Each row is a point on a tangle of strands that fork, close into loops and nearly touch. The rows are in no order.
In the rows, zero is written as 128.
Points whose rows are less than 129 apart are linked; no others are. Some points are linked to none.
ratiz: [ 78 165  82 128  94 155 107 139 146 136 127 160 159 126  81 158  75 113
 169 177 127 116 142 101 117 103 181 127]
beb: [160 121  91 122 181 156 170  90 143 129  99 115 109 143  66 114 149  62
 169 152 116 189 167 194 153 139  96 133]
Mus: [174 116 205  88 138  96 179  85  87  98  99  98 139 156 107  46 141 159
 118 113 175 119 167 137 154 132 117 105]
tas: [172 113 155 124 101  57 126 142  89 113 125 140 141 118 143  62 125 173
 115  89 156  73 126  78 167 123 126 153]
gosef: [121 161 102 139 151 190  90 156 119 176 109 145 142  90  57 181 120 110
 191 114 113 146 147 157 131 148 116  97]
varor: [117 110 198 116 101 126 141 110 126 111 159 136 120 144 138  99 126 160
  98 112 144 114 143 101 110 102 177 109]
Kuga: [134 169  79 115  82 138 159 165 126  81  88 110 155 176 197 118  46 122
  78  85 144 105  81  97 119  99 138  91]
Rom: [178  92 144 137 154  80 121 122 104 130 155 109 120 102 130  71 144 128
 146 108 120 126 143 146 151 134 127 108]
sifop: [154  96 144 149 183 166 128 147 112 118 103  78  88 154 127 123 155 126
  97 108  75 179 123 183  98 122  66 119]
pubur: [123 168 142 124 123 193 158 131 128 170 116 142 102 113  62 170 151 135
 139 146 126 180 119 170 166 195  86 126]
gov: [155 146 126 158 136 134  92 139 112 201 146 145 103  91  85 161 146 100
 184  94 132 117  97 149 157 166 105 162]
Gimu: [ 91 138 122 118  80 165 114 110 146 134 105 191 149 130  50 145  79 124
 181 127 159 143 135  76 131 116 195 103]
Pip: [144  86 148 135 137 127  93 109  80 129 107 124 113 168 112 115 103 111
 165  96 119 101 129 107 125 111 145 107]
Dof: [112 145 104 121 154 164 141 103 157 156 124 132 132 118  80 163 145 147
 163 168 112 163 148 174 159 190  95 116]
Ses: [176 104 127 143 149 102 158  85 128 125 139  72  94 119 134 102 210 122
 120 123 146 138 156 164 148 107  72 137]
gekun: [109 179 118 150  91 109 135 126 134 138 178 160 114  80 132 145  96 107
 122 127 144 100 100  89 122 121 181 164]
Lev: [163 120 165  86 169 101 173  69 119 115 117  88 135 136  97  52 171 107
 137 141 166 125 174 125 164 157 100 137]
pebig: [120 109 109 162 134 169  87 120 143 158 116 118  96 156 158 195 161 106
 135 113 112 157 117 156 106 116  79  89]
kig: [ 88 156 141 151 127 144  97  99 122 165 142  93 120 179 134 172 118 118
 131  99 133 116 141 149 100  94 151  92]
los: [131 115 131 126 126  90 176  71 134 106 150  89 102 136 151  88 166 147
 101 130 158 145 161 144 147  93 111 102]
fedu: [ 95 154  74 139 118 137  61 177 131 121  99 124 136 176 133 203  76  84
 116 137 112 120 139 131  73  79 129 100]
loz: [163  81 142 138 169 132 101 117 106 139 128  91 126 138 114 103 155 115
 167 107 104 110 137 159 136 131  99 120]
Muz: [136  75 109 135  82  91 125 139 111  94 129 165 111 138 132 118  81 162
 129 126 129 128 126  91 134  99 183 117]
kisu: [115  75  96 134 131 128  92 139 154 107 151 112 123 151 111 125 118 147
 135 154  98 136 165 121 123  94 148  92]
Nim: [151 102 142 131  89 126 116 106 100 121  98 177 101 168 105 136  81 129
 168  86 140 116 119  94 135 117 174 119]
Zagom: [161 136 112 136 147  97  98 150  91 137 134 179 109  98 103 116  77  76
 171 124 131 102 100  88 141 154 157 142]
lep: [202  95 111 150 150 104 148 122 122 132 130 114  76 105 147 116 195 112
 117 122 117 177 105 182 156 147  58 142]
revez: [ 59  64 123 120 132 103 102 146 154 111 124 133 150 157 171 115 116 166
  84 165 125 150 117  94  93  79 161 107]
gose: [102 117 122 109 127 156 111 149 128 114 113 121 168 172 151  90  81 140
 114  94 118 101 142  89 124 108 139  88]
tuloz: [123 124 100 139 146 118  58 161  99 118 116 142 115 145 115 192  78 111
 165 153  92 134 151 145 100 119 122  90]
lumoz: [128  69  95 110 153 117  90 112 137  97 108 156 114 173 103 118 107 127
 162 159 122 156 156 130 107 120 111  53]
potop: [132 151 142 140 150 130 127  95 119 137 154 136 126 106 113 124 102 108
 162 107 129 152 159 148 129 165 155  77]
zup: [104 134  75 134 123 154 109 193 160 115 108 136 154 106 208 157 143  82
  81 124  96 126  84 100  84  83 130 132]
Boku: [123 138 168 101 176 141 156  69 127 135 138 103 123 136  84 108 156 116
 135 149 142 128 160 131 150 167 127 140]
betek: [108 113 207  89  97 149 152  93 136 121 139 163 129 142  93 111 122 163
 126 119 155 121 139  86 123 138 190 139]
Rit: [107 115 118 133 111 142 117 167 167 135 169 143 136  87 148 153 150 172
 108 165  87 145 130 144 128 139 130 161]
zemo: [ 76 148 121 108 139 187  88 157 149 129 111 111 172 187 119 118  56  83
 104 115 129  92 140 106  98 115 154  86]
Tamum: [178 121 210 100 129  80 138 128  87 109 119 123 145 124 110  54 123 169
 121 105 161  79 159 115 146 138 132 121]
goze: [121 157  86 144  96 124 139 152 140 104 152 154 126  90 155 128  99  89
 127 134 113 115 110  81 123  91 179 123]
bov: [135 127 149 128  93  71 128 143  82 100 105 100 164 123 158  88 125 170
  93 110 139  65 106  61 146  90 135 173]
Pum: [ 92 116 144 107 161 162 153  59 159 140 130 130 115 138  73 117 148 109
 156 154 148 165 148 104 136 141 146 110]
ruruz: [128 154  76 106  57 142 174 149 167  63  85 136 154 170 165 147  60 122
 103 143 158 126  41  97  90  79 145 105]
nalup: [ 83 136  99 135  84 114 147 138 137  81 107 129 160 123 166 105 113 129
 120 159 154  78  57  71 107 100 164 200]
zon: [185 158 146  92 170  98 163 138 150 157 154 125 108  94 113  99 184 117
 126 143 155 130 132 179 163 214  59 166]
nosog: [110 183 141 147 116 149 102  96 103 176 143  99 151 135 154 174 128 112
 157  94 127  79 132 143 125 126 125 125]
lilif: [108 118 110 126  86 113 135 147 101  95  84 111 163 160 177 102 114 135
  82 117 137  87  70  47 115  60 155 165]
per: [ 91 184 107 115 118 148 152 150 118 114 112 122 177 146 209 132  61 100
  98 116 127  91  94  93  95 109 157 107]
Zovug: [153  99 126 105  83 118 134 124 122 105 115 164 153 112 124  60 104 166
 146 100 148  81 112  76 161 151 144 158]
Gepoz: [135 158 151 140 118 127 107 124 126 140 149  88 151 111 168 146 166 125
 131  92 131  58 148 112 129 123 100 146]
fafim: [118 126 132 140  98 124 126 161 159 149 158 144 119  97 122 159 169 181
 105 160 117 137  97 143 137 195 105 196]
Makem: [118 125 107  92  82 174 140 148 148  84  89 177 164 164 114 104  71 131
 127  87 121 115 123  77 126 118 157 102]
Fet: [ 85 123 125 121  61 124 157 137 141  85 125 176 150 124 135  99  80 155
 119 141 155 101  86  88 107 100 205 175]
ziton: [179 170 178 164 133  91 110 144 139 151 197 111  87  85 115 144 170 131
 122 109 142  94 163 167 122 152 114 164]
vid: [138 139 108 140 159 135  90 109 118 200 117 153 115  96  68 148 135 102
 215 122 152 151 115 152 158 175 101 117]
Suf: [167 109 123 132 160 191 184 142 107 110  84 102 101 159 106  98 170 102
  99 122  82 172 135 195 127 131  49 143]
bak: [121 139 128 133 117 175 118 188 158 138 152  78 163 130 155 136 159 156
  88 106  75 118 160 174 125 115 105 114]
Pefup: [ 67  95  72 124  89 114  99 155 166 101 117 169 168 162 168 118  86 140
 115 166 137 132 117 110  82  80 155  95]
fofa: [ 78 189  99 135 139 191 107 161 137 154 125 141 158 106  97 187  93  93
 156 138 111 124 137 133 116 107 155 114]
pud: [158  82 120 133 106  72 136 120 116 108 152 138 115 123 114  82 103 176
 137 122 133 139 156 128 158 127 162  94]
foga: [ 63 118 117 135 145 138  83 141 120 143 102 173 133 126 159 182 102 119
 137 168 121 128  89  98  87 102 152 136]
rizuv: [153 184 157 153 128 114 105 109 137 189 176 126 106  88 113 167 164 121
 153 100 151  91 133 153 145 172 106 157]
Nevi: [194 121 150 135 134 185 181 141 101 130 103 126  84 137  56  94 166  96
 134 134  92 181 107 207 135 181  63 149]
nimu: [174 139 172 121 136  99 113 121  84 152 145 160 120  97 121  83 101  93
 156  87 151  88 121  98 146 169 146 140]
Gika: [150 139 125 160 157 173 144  88 118 160 111 124  67 134 132 172 165  92
 146 111 126 182 113 190 109 133  68 105]
namod: [ 68  75 140 123 144  96 129 112 150 123 126 128 129 113 186 132 162 176
  80 178 132 158 105 110 101 107 138 154]
mos: [189 145 148  78 181  88 166  92 127 135 140 106 132 115 103  59 168  79
 137 145 180 124 157 166 168 178  84 171]
Favom: [118 125 120 135 123 108 115 146 136 132 139  59 176 137 188 134 175 196
  78 113 107 119 146 149 138  97  93 118]
geki: [154  88 126 161 152 146  88 161 107 135  93 104 107 160 148 178 145 124
 127 122  81 166 114 171 113 134  76 108]
lar: [173 137 105 107 195 132 171  89 118 124 109 140 119 116  83  72 133  33
 165 139 150 209 163 191 148 154 120 166]
Ren: [129 152 128 152 176 142 158  67 120 127 133 101  74 144 137 150 143 105
 127 123 126 175 157 182 105 112 115  85]
rido: [ 88 124 163 122  95 109 128 130 149 128 173 104 154 127 140 123 151 161
  99 145 129  89 152 114 109  88 174 147]
suret: [ 70 119 144 110 126 146 129  82 162 133 147 157 124 128 101 127 127 152
 145 172 149 143 133 104 124 137 173 124]
zor: [127 173 155 121 151 168 173  94 143 179 131 142  84 101  82 158 196 115
 122 132 149 156 118 167 150 182  72 160]
niku: [150 157 186 100 107  85 171  75 116 131 144 143 126 127 107 104  95 161
 140 101 177 123 151 145 149 194 155 117]
gop: [163  96 147 158 151  94 101 158  94 137 125 106  92 115 140 168 149 149
 114 133  84 148 112 154 141 145 105 166]
gen: [123 164 163 113 127 135 148 130 164 165 166 152  88  89 110 161 182 159
  97 160 142 147 115 152 135 198  86 183]
Mumez: [ 93 126  54 124  66 110 141 160 170  76  92 143 168 167 173 126  78 103
 101 164 149 122  72  94  67  55 155 122]
fefif: [ 98 183  73 128 116 157 140 161 156 112 104 127 159 131 192 163 108  58
 105 152 132 110  60  85  91  82 124 117]
lizi: [120 151 168 113 127  88 130  90 110 144 146 134 137 113 154 111 101 178
 125 130 172  95 144 123 141 189 136 143]
Rusi: [ 91 112  96 127 121 160 112 176 186 122 169 115 157 125 140 128 140 152
 112 147  76 140 155 139 114 103 143 111]
mefo: [122 198 171 132 116 121 129 121 103 144 168 166 110  79 104 130 101  91
 142  92 157  87 123  84 126 143 178 143]
ros: [118 138 158 116 161  82 137 117 121 131 157 103 124  93 169 123 145 182
  92 166 147 122 144 146 137 161 109 153]
nogik: [124 124 125 131 136 111 159 132 134 124 134  70 138 125 157 144 175 200
  85 159 110 146 145 164 149 140  77 151]
femu: [127 116  95 127 157 134  85 120 122 128  99 131 139 164 104 151  92 114
 189 146 113 144 163 152 122 146 109  61]
Musu: [164 109 143  78  93 155 163 139 139  88  98 201 155 121 103 104  79 159
 145  64 128 124 128  92 149 155 168 137]
fiboz: [ 87 122 158 145 143 155  99 174 124 147 128 140 115 129 151 203 128 119
  93 145  86 151 118 142  90 106 157 133]
minir: [131 113  86 124 161 150 161  87 148 138 111 126 105 150  97 155 165 110
 154 180 122 169 151 165 164 159  72 140]
muk: [132 120  73 159 124 143  89 172 129  95 126 135 112 114 152 150 121  84
 125 123  81 122 122  97 105  80 139 117]
lilu: [ 73 170 127 119 143 194 110 167 145 150 127 103 168 152 120 150  95  73
 122 124  96  89 133 113  99  94 151 121]
zuduz: [115 112 125 146 147 106 154  87 118 106 142  90  86 162 164 130 126 135
  92 121 139 171 146 155 114  97 129  72]
Rim: [116 117 133 144 167 128  84 138  84 141 103 167 115 110 132 162  90  98
 156 151 114 112  96  83 125 133 146 148]
tetes: [148  83 122 150 156  61 115 142 115 112 139 103 119  82 146 106 196 181
  83 124 119 160 126 120 156  97  93 140]
beg: [168  87 117 155 123  99 141 141 113 122 104 112  73 124 141 171 194 154
  86 149  99 190  97 152 143 152  82 155]
guga: [104 124 102 145  72 105 129 153 169 125 179 111 163  88 161 120 166 140
 105 143 120  92 123  90 118  78 158 179]
tiz: [141  78 120 135 171  63 118 131  85 113 115 110 141 118 148  74 146 167
 118 130 114 151 122 127 164 103  96  90]
zonis: [133 140  94 151  84 118 115 139 147 146 162 107 156  91 163 142 166 138
 138 121 120  75 115 108 141 135 110 182]
zop: [192 130 199  85  95 108 166 111 121 115 125 146 146 135  83 100  98 166
 147  58 155 129 164 150 151 182 170 119]

A tip is a point with one link. Name the tips that can be reached along the links from each point below, in the order of the rows.
Boku => Gimu, kig, zon, Fet, ziton
Dof => fedu, lar, zop
mefo => namod, fiboz
Muz => tetes
zuduz => Nevi

A fork is a point with three links, a tip a point with one. Leave the first point through the second and follow the links. Name the first fork or tip that comes.
mefo; gekun => namod
gop; beg => geki
Pum; suret => kig
Rusi; bak => zop
ruruz; Kuga => fiboz
lar; beb => Rusi
fofa; lilu => tas
tas; Zovug => fofa
kig; nosog => Lev

Name the points in between on the shortest way along the links from the first point to the second, in order.
minir; zop => Dof pubur zor gen fafim Rit Rusi bak Favom nogik ros lizi niku
rizuv; zonis => gov vid gosef fofa lilu zemo gose Makem Musu Zovug tas Tamum Mus Lev Boku Pum suret betek varor rido guga
ruruz; Rim => Kuga per fefif zup muk goze gekun mefo nimu Zagom
Favom; fedu => bak Rusi kisu lumoz femu tuloz
